Each row is a point on a tangle of strands that fork, close into loops and nearly touch. The rows are in no order.
(in the rows, 128 means zero)
Points whose rows are less than 72.9 apart are linked; no others are. Some points are linked to none.
k_9: [119 191  82 164 109 154 139  55 103 107 109 140 127  88  92 162 149  96
 153 136 133 161 170  95]
k_66: [ 74 118 103 135 132  77 129 108  90  90 120 187 123 138 106 161 117 157
 146 134 158  95 176  74]
k_342: [101  69 130 115 164  58 107 173  97 101 117 143 110 165 125 144 108 155
 144 125  97  84 148 103]
k_27: [134 137 127 119 103 133 104 123 142  83 131 135  98 109  89 145 141 121
 148 143  86 116 159 129]
k_199: [147 105 142 145  80 135  97 118 102 112 174 208 181 200  95 155 105 174
 101 165 183 145 104 101]
k_473: [154 149 146 135 124 148 154 106 152 147 102 132 139  78 133 130 101 153
 101 126  87 197 111 168]
k_831: [113  61 153 122 184  67 116 174  92 130  96 137 105 132 163 131  83 162
 127 112  68 115 120 128]
k_246: [ 88  74 126 128 155  32 115 154  59  76 120 184 120 157 131 149  99 168
 132 140 111  97 153  91]
k_686: [118 187  82 161 144 162 173  64 108 150  90 135 152  94 144 142 109 105
 124 123 162 182 124 126]
k_968: [142 162  99 136 118 179 183 106 115 148 122 139 178 133 155 121  98 114
  99 135 200 192  75 151]
k_426: [ 84 123  98 122 161 116 119 141 151 159 140  87 101 157 145  92 172  97
 172  90 170  43 161 101]
k_115: [132 139 133 123 151 155 124 139 154 180 145  57 115 139 156  90 182  56
 140  95 141  72 107 135]
k_35: [128  71 145 130 176  84 130 168  89 140 121 141 146 145 163 127  92 189
 113 110 137 132 117 115]
k_672: [134 191  94 148 135 177 168  69 115 154 115 120 158  96 153 127 114  88
 108 119 164 174 103 144]
k_131: [137 134 148 107  96 121 115 117 165  89 111 153  97  91  97 127 133 156
 124 154  42 165 156 159]
k_234: [ 82  69 124 119 172  60 123 185 116 155 130 107 148 190 155  92 139 162
 142 112 167  70 146  96]
k_703: [124  87 143 118 130  90  99 164 108  93 129 139 121 151 113 157 107 172
 124 139 105 117 145 117]
k_455: [135  78 168 100 144 101 114 181 174 140 110 113  97 121 140  95 123 159
 132 121  27 131 115 165]
k_982: [102 138 119 135 178 130 135 116 127 168 110 113 123 107 153 129 117 116
 134 100 135 109 134 132]
k_229: [125 151 118 154 139 135 147  96 103 124 102 149 138 100 126 162  96 146
 120 137 134 180 136 123]
k_214: [ 73 129  96 140 151  85 128 101 103  92 101 165  93 112 103 162 130 126
 170 114 123  96 185  82]
k_175: [126 207  75 159 104 163 140  51 110 109 130 130 130  97 104 154 156  72
 142 140 143 143 161 101]
k_681: [111  64 141 112 141  57 100 185  92  94 137 140 124 190 120 143 114 162
 138 145 119  82 145 105]
k_405: [127  80 151 100 104  80  89 172 118  80 139 152 120 166  94 159 118 163
 136 159  92 102 140 119]
k_270: [131 169 136 161 176 154 147  76 156 195  89  89 116  73 175 122 125  81
 123  92  94 126 102 141]
k_418: [105  85 146 121 190  73 115 154 107 140  86 135  92 121 166 138  92 150
 142 108  61 116 133 133]
k_640: [134 145  94 133 111 162 173 103 105 142 143 154 179 159 147 122  98 135
  99 133 226 170  85 138]
k_410: [156  58 177 104 120  87 118 195 132 116 132 140 134 151 126 129 108 199
 108 135  70 151 112 153]
k_960: [176 137 157 118 112 162 163 130 176 154 135  96 147  98 153  97 131 130
  98 130 115 176  73 174]
k_13: [151  80 183 103 129 104 117 192 170 140 125 107 126 131 138 103 128 175
 120 122  51 145 103 168]
k_900: [118 193  76 151  98 163 138  67 119  95 146 135 126 108 101 145 166  73
 141 128 170 121 156 102]
k_666: [140 117 143 117 152 139 147 141 134 154 124 105 143 119 149 129 112 142
 122 113 153 144  98 141]
k_224: [125 109 147  93  96 110  96 153 163  84 112 140  80 115  92 126 133 149
 144 138  31 123 157 159]
k_79: [ 95 154  85 135  92 135 123  97 127  94 153 158 134 137  95 147 148 114
 158 137 206  89 166  76]
k_791: [145 138 150 131 137 147 141 115 143 147 107 116 129  85 142 128 110 135
 113 122  98 172 109 162]
k_415: [134  70 162  95 136 101  95 196 173 136 114 100 101 149 133 106 137 144
 152 120  43 109 119 157]
k_650: [143 171 126 145 124 154 112  86 169 142 121  88  71  76 135 103 170  50
 137 104  35  99 154 137]
k_639: [155 125 140 118 118 156 142 140 138 140 142 113 149 126 143 120 117 138
 104 129 161 154  97 157]
k_759: [139  56 173 116 160  86 128 185 130 141 109 126 120 126 155 119  95 186
 115 114  63 142 103 148]
k_936: [143 118 136 112  81 133 100 150 122 100 176 143 156 190  86 149 139 135
 126 157 181 104 124 114]
k_747: [157 178 129 142 123 184 145  93 153 158 145  64 127  91 160  80 169  36
 100 112 124 123  96 155]
k_269: [139 165 106 133  81 165 118 100 123  97 158 160 149 151  93 154 144 108
 138 158 191 126 135 108]
k_803: [104 134 113 126 165 123 127 114 125 141 117 117 114 116 135 136 131 123
 147 105 139 105 146 119]
k_493: [166 150 133 121  84 170 127 123 136 112 150 132 141 127 110 133 126 126
 104 154 145 158 112 144]
k_860: [163 166 105 130 110 188 177 103 129 150 130 120 177 122 148 115 112  95
  96 140 179 188  66 161]
k_527: [117 118 124 122 151 132  90 140 174 145 120  95  59 117 134 115 159  72
 173  96  37  62 144 139]
k_857: [108 172  86 131 108 141 130  93 123 101 155 132 122 125 107 139 160  91
 153 128 192  97 157 100]
k_118: [100 171  98 150 172 142 131  86 147 171 115  92  93 106 157 110 151  61
 154  82 130  72 147 115]
k_577: [ 77 128  97 147 138  92 133 100  84 103 116 185 132 125 115 148 111 158
 135 137 177 118 165  84]
k_658: [178 169 144 120  69 180 137 126 172 113 169  95 138 105 126  78 165  88
  93 143 110 156  99 176]
k_574: [102 128  97 119 147 133 133 141 145 160 149  78 116 155 146  80 183  88
 161  97 190  58 140 108]
k_378: [126 108 140 110 145 123 109 161 131 123 131 112 118 135 125 136 128 136
 137 122 124 104 141 127]
k_26: [114  67 153 128 187  74 131 173  91 148 103 136 130 132 165 130  84 178
 117 107 103 125 124 127]
k_676: [112 116 123 111 134 117  97 142 146 108 110 122  82 119 113 137 141 114
 166 119  58  98 158 134]
k_431: [163  82 163 113 134 123 137 173 134 150 136 110 151 142 141 126 109 171
 106 122 132 155  94 146]
k_851: [153 160 154 138 145 159 146 113 173 173 116  80 123  75 165  98 136 103
 113 113  89 143  99 164]
k_997: [116 161 107 143  80 147 106  89 120  85 156 187 135 142  78 172 144 119
 148 155 169 128 147  87]
k_754: [126  73 172 114 161  84 126 170 130 136  98 135 100 105 153 123  84 174
 120 114  40 149 115 160]
k_384: [126 143 135 120 122 129 116 111 145  98 106 129  88  89  97 145 134 121
 144 133  54 134 168 139]
k_481: [140 156 110 112 102 165 125 124 130 108 164 100 131 139 104 124 162  84
 143 130 173  96 137 120]
k_503: [146 135 136 113 144 157 148 147 141 169 142  73 142 135 149  95 156  88
 124 110 170 117  88 145]
k_105: [142 185 114 148 132 167 128  68 146 138 120  83 111  70 143 114 153  61
 122 109  88 125 142 134]
k_675: [174 173 129 126  73 193 142 111 145 114 170  94 138 109 131  81 165  54
  91 153 136 150  95 162]
k_14: [135 189 103 148 126 170 131  66 132 123 134  93 105  84 135 112 164  43
 138 111 120 116 154 118]
k_110: [121 108 135 137  93 101  95 119  94  73 125 217 127 152  79 184 105 159
 128 169 115 135 143  92]
k_744: [111 121 116 115 142 122 116 140 126 119 132 114 118 133 121 134 132 127
 149 117 146  90 153 117]
k_441: [125 141 110 118 133 151 150 126 120 143 146 116 152 141 138 112 131 119
 121 121 201 125 113 126]
k_433: [107  75 137 112 160  93 112 189 127 148 137  94 138 188 145 117 138 145
 146 116 146  75 142 108]
k_518: [104 183  84 158 120 135 147  65  96 113 105 167 128  97 101 171 129 116
 148 143 148 164 160  93]
k_955: [126 167 112 145 129 147 131  84 125 112 107 133 115  90 110 157 127 115
 141 130 109 153 156 124]
k_125: [175 113 160 109 116 157 158 170 148 165 148  82 155 145 143 101 145 119
 105 124 166 159  65 166]
k_790: [ 87 106 124 154 114  64 106 120  68  87 151 223 160 176 107 151 105 186
 116 159 171 100 146  70]
k_873: [148  87 145 125 111 107 114 158  98 118 164 157 171 186 109 143 101 188
 102 148 166 129 108 110]
k_11: [101 161  91 148 143 134 145  80  93 122  99 158 137 102 116 159 115 130
 131 128 152 163 155 106]
k_774: [136 123 130 110  85 131  98 150 136  95 168 123 133 167  88 147 149 124
 141 151 161  92 146 108]
k_308: [148 195  80 136  80 195 152  82 117 116 155 135 162 132 120 114 137  61
 113 152 193 153  92 142]
k_61: [118  98 134 102 129 101  88 170 135  88 131 124 102 152 105 146 137 131
 161 137  95  82 157 116]
k_298: [125 104 145 121 119  85 113 128 109  79  95 177  90 107 102 154  94 165
 123 150  54 162 150 138]
k_98: [177 147 142 124  91 176 173 120 169 147 134 105 162 101 149  95 131 116
  86 133 133 193  61 178]
k_164: [129 140 145 134 165 145 123 125 159 174 107  88  96  94 154 115 131 106
 137  97  82 114 117 145]
k_74: [160 168 144 119  58 169 105 118 157  90 157 139 120 109  87 122 150 121
 112 162  98 151 137 152]
k_969: [123  59 145 116 125  68  96 188 103  95 152 130 150 204 104 147 127 173
 134 146 122  87 136 106]
k_248: [120 113 134 100 111 107  89 146 161  80 116 127  77 117  97 133 147 123
 162 137  45 101 160 142]
k_265: [ 85 137  87 143 145 106 151  96 103 143 125 151 146 128 147 123 114 144
 123 126 206 125 149  98]
k_680: [126  95 146  98 133 110 100 179 150 112 130 108 107 140 110 132 128 140
 153 129  82  99 140 135]
k_861: [126  88 152 119 146  82 116 140 105  99  86 159  91 113 122 145  89 166
 127 141  48 156 141 141]
k_140: [116 136 111 127 120 134 121 126 116 109 142 151 139 147 107 157 123 146
 132 141 180 122 144 110]
k_576: [ 78 137  83 137 168 111 130  99 133 141 117 117  90 114 131 123 145 100
 171  82 144  63 176  91]
k_133: [ 96  84 142 136 205  99 117 172 133 200  97  99 102 141 179 115 112 135
 148  85 100  85 105 121]
k_311: [ 96  98 129 146 164  59 126 133  54 113 119 189 143 139 139 141  84 187
 106 132 147 128 140  97]
k_538: [139 145 128 146 121 138 141 103 107 121  97 165 137  92 119 159  88 157
 117 147 106 199 128 131]
k_575: [127 104 142 133 112 100 106 126  90  80 119 194 129 132  93 173 101 173
 127 160 112 144 145 109]
k_165: [ 93  85 125 116 159  55 111 138  91  84  89 169  78 131 121 157 108 134
 154 131  74 106 160 112]
k_116: [145  77 161 114 143 120 124 210 148 171 129  64 147 195 146 103 155 133
 140 106 144 105 101 131]
k_400: [177 152 140 115  72 180 141 130 150 128 158 115 152 135 117 107 141 121
  96 146 151 163  85 162]
k_755: [166 136 134 131  98 166 144 122 130 125 132 159 157 124 121 135  93 163
  99 147 142 193  98 152]
k_22: [ 98 140  99 142 164 128 156 108 102 149 114 144 153 122 155 128 100 145
 119 121 191 147 134 111]
k_558: [139 107 149 132 174 129 148 142 137 169 109 108 135 103 170 135 101 151
 120 104 119 148 106 143]
k_146: [144 167 137 145 153 153 160  78 138 166  78 107 138  59 149 131 106 118
 114 117  74 189 112 160]
k_7: [149 174 141 122  81 156 121 101 167 108 134 123 114  75 110 107 147 128
 109 143  69 173 140 160]
k_862: [151 208  92 152  99 199 169  59 121 130 136 104 156  94 145 108 146  40
  99 135 143 166 100 148]
k_956: [158 189 132 144 105 171 139  79 155 134 118 104 126  68 136 103 146  92
 108 132  86 173 116 164]
k_155: [ 72  89 113 125 151  46 114 145  84  84 112 183 111 147 114 164 107 152
 148 136 119  89 170  88]
k_567: [147 187  94 138  84 183 137  88 121 107 150 144 153 137 106 141 135  98
 125 149 194 147 115 120]
k_730: [124 149 118 134 154 156 119 127 159 165 141  72  96 122 152  98 174  57
 149  97 120  68 126 126]
k_519: [ 97 104 120 148  94  85 107 114  95  94 163 204 169 182  90 154 113 174
 129 160 196  95 145  73]
k_469: [159  65 180  99 115  97 123 204 157 133 132 111 133 157 126 113 118 189
 114 130  71 142 107 158]
k_159: [177 100 178 102 104 135 126 188 176 145 146  87 145 149 126  91 149 155
 117 128 104 148  97 166]
k_483: [130  74 149 114 146 102 134 206 132 167 141  74 166 211 141 104 162 143
 137 114 181  97 115 118]
k_306: [144 152 138 134 127 159 101 133 182 157 144  67  85 102 148  90 169  65
 137 106  65  89 123 145]
k_88: [148 127 131 113  78 147 113 142 130 118 181 121 166 193  89 126 159 119
 128 154 205 106 116 120]
k_780: [ 89 139  93 136 171 127 113 104 135 134 108 108  74 111 134 133 144  83
 175  83 104  66 172 104]
k_348: [152 161 134 126  71 167 103 106 150  80 153 137 116 112  80 137 163 109
 127 161 113 134 147 132]
k_824: [130 135 112 106 100 149 145 141 126 145 172 110 171 187 116  95 150 102
 116 144 243 119  96 126]
k_92: [132 103 162 128 167 122 140 146 146 164  99 112 117  98 160 124 105 150
 125 105  84 143 103 157]
k_59: [151 127 139 138  74 152 105  99 112 104 141 206 154 144  89 169  99 170
 112 165 144 181 112 117]
k_734: [ 85  97 128 134 167  65 125 122  70  95  80 174  85 113 132 163  98 149
 142 128  75 130 158 104]
k_589: [117 178  78 151  94 179 154  76 106 124 135 182 172 147 120 136 104 119
 123 152 213 171 104 112]
k_986: [122 157 138 147 178 150 133 102 160 197 102  86 101  83 169 112 138  82
 130  90  93 109 114 142]
k_95: [107 100 123 145 167  82 141 137  68 129 118 173 150 136 149 136  78 191
 101 127 159 147 135 108]
k_243: [164 124 167 108 100 148 125 162 181 136 145  92 131 120 131  95 153 136
 103 128 101 150 102 169]
k_153: [ 96 140 100 134 151 112 117 106 111 105 112 148 104 110 108 161 128 128
 151 122 136 108 175  99]
k_379: [133 124 137 111  92 123  91 138 144  70 143 141 108 136  82 161 144 135
 145 151 101 103 155 115]
k_688: [140 183 102 141 108 162 124  87 134 106 140 106 107  91 108 133 164  68
 136 120 116 113 160 126]
k_758: [134  92 151 138 116  89 108 132  80  83 110 207 117 135 100 169  86 186
 113 168  85 164 133 121]
k_244: [ 80  70 122 122 185  55 123 173 103 143 125 123 134 167 157 114 118 166
 142 105 148  75 148  97]
k_471: [143 170 139 142 122 146 132  94 165 130 105 111 101  71 128 117 145 109
 128 122  44 151 142 161]
k_664: [115 146 111 135 160 135 111  99 143 143 103 101  72  95 129 135 153  76
 168  93  65  86 161 121]
k_637: [152 134 139 118 132 164 127 149 159 155 148  62 117 129 145  93 168  74
 126 114 138 108 110 146]
k_928: [117 130 112 119 156 145 129 144 145 175 141  72 121 151 153  86 174  74
 150  93 178  62 122 126]
k_491: [144  83 150 117 127 117 133 194 120 154 156  92 165 207 124 113 140 154
 124 123 186 111 109 121]
k_468: [149 192  97 141 113 190 178  78 125 144 124 108 166 107 149 108 124  66
  97 132 163 174  81 154]
k_225: [ 73 105  91 133 134  85 159 115 106 147 135 149 161 158 153  80 120 175
 126 128 242  94 161  97]
k_181: [106 129 119 145 122  89 121  96  67  83  94 211 115 116  86 186 102 155
 140 162 108 156 162  90]
k_28: [122  65 148 105 129  84  92 206 130 110 146 101 142 207 108 136 143 155
 147 133 123  81 148 117]
k_190: [120  67 147 105 143  89  98 205 134 136 136  97 135 192 131 122 137 155
 149 121 118  80 139 116]
k_40: [162 125 148 102  92 154 124 154 142 124 169 103 147 158 115 124 143 131
 118 139 160 131 108 138]
k_55: [161 131 135 135  82 158 123 110 123 113 136 178 156 136 109 152  93 169
 102 160 140 189 106 138]
k_698: [139 116 132 121 156 145 172 146 138 197 125  79 159 139 177  92 134 109
 115 103 192 144  60 153]
k_938: [136  71 166 111 155 105 102 203 170 165 109  86 109 152 148 109 134 137
 151 107  57 106 107 148]
k_788: [138 153 116 103 107 158 124 141 136 124 163  97 141 151 120 111 163  87
 129 132 197  97 119 124]
k_580: [120 119 129 151  93 119 100 102  88  83 138 219 154 155  87 178 103 158
 130 172 151 141 132  91]
k_245: [176 173 130 138  82 188 169  99 160 137 142 107 158  92 151  91 130  98
  83 142 120 189  70 180]
k_301: [142  48 176 108 134  65 112 200 120 118 118 134 124 148 137 119  95 191
 115 132  45 138 122 144]
k_82: [101  94 137 134 203 105 131 154 127 183  98 113 114 127 177 123 109 142
 135  90 119 103 116 128]
k_499: [112  73 153 126 193  98 110 201 148 193 112  84 118 167 173 109 133 142
 154  91 103  82 104 125]
k_727: [125 142 119 142  84 140 105  99 109  88 141 205 143 142  79 178 119 149
 135 159 155 143 138  89]
k_44: [111 144 126 149 107 115 121  86  85  98  96 187 116 106  86 180 108 151
 137 160 107 171 154 109]
k_884: [131 152 101 108 104 158 145 130 124 134 169  97 150 167 120  91 176  76
 124 133 226 103 108 131]
k_858: [106  87 144 117 165  91 110 146 111 116  87 136  85 115 131 144  98 149
 141 123  54 126 144 138]
k_536: [ 97  60 134 108 159  55  98 171  95  88 102 154  88 157 137 146 100 140
 156 132  66  83 150 116]
k_682: [150 178 121 138 124 181 153  95 135 147 144  81 135  91 162  99 151  52
 105 116 139 143  95 152]
k_52: [118 168 100 140 132 144 127  79 125 114 110 115 100  85 116 148 148  87
 149 116 110 127 168 118]
k_162: [146  89 166  96  98  97 111 180 160  97 135 134 115 126  96 118 128 187
 123 144  52 139 133 165]
k_947: [ 81 146  98 140 181 121 154  98 134 181 117 103 118 111 162 101 136 109
 140  87 185  87 142 116]
k_767: [ 97 149 105 140 184 134 155 103 125 175 114 101 131 115 163 117 129 109
 128  99 173 107 124 126]
k_128: [161 144 164 125 132 158 152 124 187 167 127  88 130  89 164  87 142 123
 100 116  86 159  84 170]
k_217: [144  72 158 111 135 103 128 187 119 135 134 116 147 160 133 134 112 178
 118 124 123 128 112 131]
k_994: [178  98 161 115 112 138 155 164 150 154 145 118 156 124 141 117 101 170
  93 117 137 185  76 159]
k_303: [127  93 168 118 154 106 122 158 161 148  97 128  99 103 148 121 104 148
 130 115  42 139 116 160]
k_451: [111 123 104 139 148 112 162 128  88 151 138 155 175 147 161 118  85 173
 102 125 222 148 112 108]
k_319: [181 154 154 111  62 178 143 132 172 123 166 109 150 124 119  84 150 117
  86 149 128 174  85 175]
k_444: [123 167 104 150 158 156 124  92 149 168 139  74  88 114 154  95 175  42
 145  83 116  67 142 117]
k_515: [155 167 141 117  68 156 118 124 177  89 151 130 110  97  93 104 160 139
 112 155  67 163 140 163]
k_288: [131  65 158 123 168 106 124 211 146 194 120  72 134 183 160 102 144 134
 149 104 133  95 105 124]
k_671: [172 129 154 106  99 161 124 157 160 132 155  89 135 133 124 110 153 117
 114 130 131 132 105 155]
k_377: [ 98  83 133 130 170  51 121 151  60  99 112 177 130 144 143 145  81 172
 121 130 118 118 142 104]
k_93: [110 136 120 140 142 111 137  94  87 108  86 165  99  90 108 178 107 140
 144 137  97 164 159 114]
k_629: [156 109 161 107 105 131 112 153 146 111 144 123 126 128 110 130 125 163
 124 141 104 140 128 151]
k_528: [165 189 120 137  67 193 124  97 144 100 170 106 132 102 120  99 164  57
 100 151 131 141 115 151]
k_502: [158  88 171 110 126 126 125 192 158 157 140  77 139 161 135 106 151 140
 130 121 123 121 101 142]
k_21: [151  99 146 103 110 131 119 173 134 129 166  98 154 187 107 126 139 144
 125 136 172 110 118 124]
k_506: [135 121 128 119 146 141 169 152 132 181 140  79 161 159 164  92 156  94
 122 109 210 120  76 145]
k_242: [ 97 146  90 129 142 129 154 105 118 141 136 131 145 140 138 110 136 123
 129 119 221 115 141 110]
k_368: [151 180 130 156 124 175 135  73 160 154 132  70 110  82 159  83 161  40
 102 114  89 124 119 148]
k_207: [ 81 139  83 131 155 115 126 111 149 140 135 108  99 133 140  99 165  93
 173  89 162  46 172  95]
k_603: [111  92 125 139 167  89 149 149  83 145 128 147 153 144 164 126  87 183
 101 114 174 135 119 107]
k_145: [ 95  95 120 139 133  71 119 138  80  98 143 182 147 170 117 148 109 179
 123 145 168 100 151  85]
k_940: [129 124 117 113 139 137 161 151 126 164 147  95 157 159 147  98 142 119
 116 119 218 121 101 137]
k_456: [ 96 118 123 158 127  78 111  99  62  87 114 220 133 128  99 181 102 164
 133 160 135 148 153  80]
k_276: [132 126 146 138 125 123 133 115 107 105  94 170 118  91 112 158  88 173
 111 146  79 191 137 139]
k_674: [161 180 129 129  80 185 120  97 154 102 159  93 116  93 119 102 174  69
 110 144 103 131 136 146]
k_892: [ 82 148  87 136  89 117 128  95 121  99 157 185 150 154  96 145 147 139
 148 146 226  91 156  76]
k_407: [149 124 131 142  81 146 106 114 102 106 154 207 170 171  99 165  96 174
 109 159 167 159 103 108]
k_219: [147 160 119 121  91 163 112 113 145  90 163 122 121 128  93 136 155  95
 137 145 145 109 143 120]
k_592: [ 79 130  97 144  96  91 126  99  98  96 154 203 156 157  99 152 126 164
 140 155 208  96 156  70]
k_992: [144 146 128 125 114 156 124 120 126 118 139 120 137 117 120 146 125 124
 124 136 144 138 128 136]
k_846: [142 188  91 153 124 171 154  73 104 136 106 153 160 102 124 151 105 116
 123 147 161 195 118 127]
k_238: [114 145 110 128 126 123 125 110 111 103 123 149 120 118 108 160 131 135
 142 133 155 125 153 106]
k_202: [135 122 134 127 154 143 170 137 132 173 131 101 154 121 169 110 114 126
 107 103 181 151  77 145]
k_620: [157 163 130 125 106 175 121 115 152 117 151  93 121 103 123 102 154  86
 122 129 120 127 128 147]
k_260: [130 108 151 131 119  94 124 121  91  95  97 196 113 107 103 164  89 183
 113 153  74 188 139 133]
k_595: [124 163 113 140 145 138  99  94 160 133 108  94  62  91 122 117 158  63
 157  93  45  86 162 126]
k_129: [120 103 135 117 122  97 109 137 101  89 123 169 117 138 105 166 100 162
 128 146 105 124 150 118]
k_474: [ 96  65 133 118 177  67 113 179 100 130 122 129 118 164 147 122 112 160
 141 115 112  82 144 108]
k_870: [178 132 129 125  88 177 170 126 133 143 143 140 183 141 142 127  96 146
  86 139 173 197  55 157]
k_613: [112 117 119 110 146 115  92 142 159 122 113 114  68 121 122 127 148  91
 178 109  40  75 163 133]
k_821: [185 103 148 117  90 151 162 154 143 156 146 127 172 153 143 122 104 166
  84 136 161 189  54 158]
k_628: [131 100 163  92 110 103 103 165 165 102 115 140  91 120 109 125 125 160
 131 144  36 138 141 161]
k_271: [156  77 155 121 117 106 119 180 118 125 153 130 160 183 123 139 108 186
 105 142 151 130 110 124]
k_531: [136 144 147 122 123 137 120 110 153 120 109 121  99  83 121 127 128 128
 127 126  66 149 143 158]
k_81: [146  92 145 137  90 114 104 137 102 111 178 185 188 213 105 154  98 183
 104 163 188 124 107  99]
k_954: [122 147 119 144 133 127 130  91 119 106  89 148 105  89 106 169 113 130
 143 136  86 163 160 125]
k_500: [132 168 135 152 173 146 152  79 144 185  78 103 126  62 168 134 110 106
 117  97  88 159 108 146]
k_600: [128  77 170 121 177 108 113 197 162 193 112  84 109 148 170 107 132 134
 149 104  78  96  98 140]
k_733: [140 145 141 130 153 151 141 115 152 158 113  97 119  91 152 121 119 120
 124 115 100 143 117 154]
k_425: [167 140 130 130 102 172 156 123 136 141 134 131 165 124 133 130  98 148
  97 137 162 183  87 159]
k_286: [147 121 125 110  89 145 134 158 127 143 174 113 171 205 110 108 153 118
 118 148 228 110 102 132]
k_601: [ 66 138  88 157 148  76 142  95  67 115 101 191 136 113 132 155 108 166
 136 138 162 137 170  73]
k_838: [ 98 111 126 136 163  79 131 112  79 101  74 167 102  94 123 170  99 145
 136 137  79 151 161 115]
k_33: [102 144 104 135 172 136 168 103 116 171 115 123 150 114 169 114 106 132
 116  98 192 129 123 129]
k_334: [120 159 129 137 135 127 122  80 127 114  83 138  83  73 104 149 128 115
 155 125  52 150 165 134]
k_339: [160 182 126 141 112 178 148  90 151 143 125  94 137  78 145 108 138  80
 105 130 117 163 105 155]
k_137: [ 74 108 103 133 147  71 122 119  88  81 103 174 101 124 109 167 118 138
 163 130 123  94 177  85]
k_465: [126  83 136  92 110  87  90 169 135  70 128 141 105 163  89 154 131 136
 163 145  79  82 155 111]
k_714: [127 153 101 139 102 167 147 102 105 128 149 170 171 159 126 143  99 141
 109 146 210 170 100 118]
k_192: [112  93 150 117 178 112 126 166 127 168 120  98 124 133 161 124 118 134
 136 102 131 108 118 129]
k_700: [144 174 135 150 124 154 164  78 142 148  81 126 139  59 138 131 106 134
 101 129  71 214 121 162]
k_612: [109 110 127 127 128 104 117 134 100 109 139 164 152 155 118 148 110 166
 119 141 180 116 146 103]
k_621: [132 136 135 136 146 147  91 145 183 165 132  77  77 119 147  94 167  68
 162  98  53  63 130 133]
k_843: [139  91 162 111 152 122 123 185 145 167 128  89 130 144 151 117 134 147
 131 108 120 117 111 143]
k_452: [131 195  81 155 100 183 155  70 102 128 120 168 171 126 124 146 104 112
 116 154 182 199 104 123]
k_720: [154 180 141 139 102 158 128  91 168 125 120 113 109  63 123 103 153 100
 110 132  58 167 134 164]
k_255: [146 144 138 127  87 146 119 114 138 101 125 158 126 105  92 150 122 150
 119 156 102 171 137 140]
k_561: [ 77 152  88 150 185 121 143  85 143 179 115 101 100 112 162  99 150  86
 153  79 164  69 152 106]
k_587: [141 158 124 139 123 162 106 111 168 135 145  70  78  99 140  88 183  46
 137 102  67  82 143 138]
k_792: [141 147 129 124 129 158 122 120 142 126 137  97 114 107 124 128 146 103
 130 123 126 109 134 138]
k_608: [127 129 128 114  85 123  94 144 134  73 167 133 122 152  76 157 161 119
 154 145 132  85 151 106]
k_770: [ 68 115  87 140 147  87 151 114 107 142 122 157 143 131 153  95 117 165
 129 127 215  94 170  91]
k_454: [ 61 148  71 150 165 100 158  70 112 150  94 139 116 100 148 111 131 122
 155  99 178 100 175  92]
k_845: [152 200  86 139  82 202 157  72 117 116 155 110 157 114 128 109 153  43
 104 145 170 159 103 139]

How many points has the smallest loop of links through each point below? Write - if it is on no loop.
k_824 | 20
k_620 | 10
k_637 | 16
k_755 | 14
k_686 | 10
k_471 | 16
k_681 | 9
k_733 | 9

A piece is all that can be reached along the links. How many separate loops has the piece of each point below (a circle has one, a figure eight two, a Y none), and how many tips (points with one link)?
k_118 | loops 7, tips 3
k_471 | loops 3, tips 1
k_473 | loops 1, tips 1
k_493 | loops 1, tips 0

Name the points in between on the shortest way along the links from the first point to the second, in order.
k_339, k_52 | k_682, k_747, k_368, k_105, k_14, k_688
k_994, k_803 | k_821, k_870, k_425, k_639, k_666, k_202, k_698, k_506, k_940, k_441, k_242, k_265, k_22, k_33, k_767, k_982
k_207, k_698 | k_426, k_574, k_928, k_115, k_637, k_503, k_506
k_628, k_426 | k_224, k_248, k_676, k_613, k_527, k_621, k_306, k_587, k_650, k_595, k_664, k_780, k_576, k_207
k_245, k_164 | k_98, k_960, k_128, k_851, k_733
k_214, k_35 | k_137, k_155, k_246, k_377, k_311, k_95, k_603
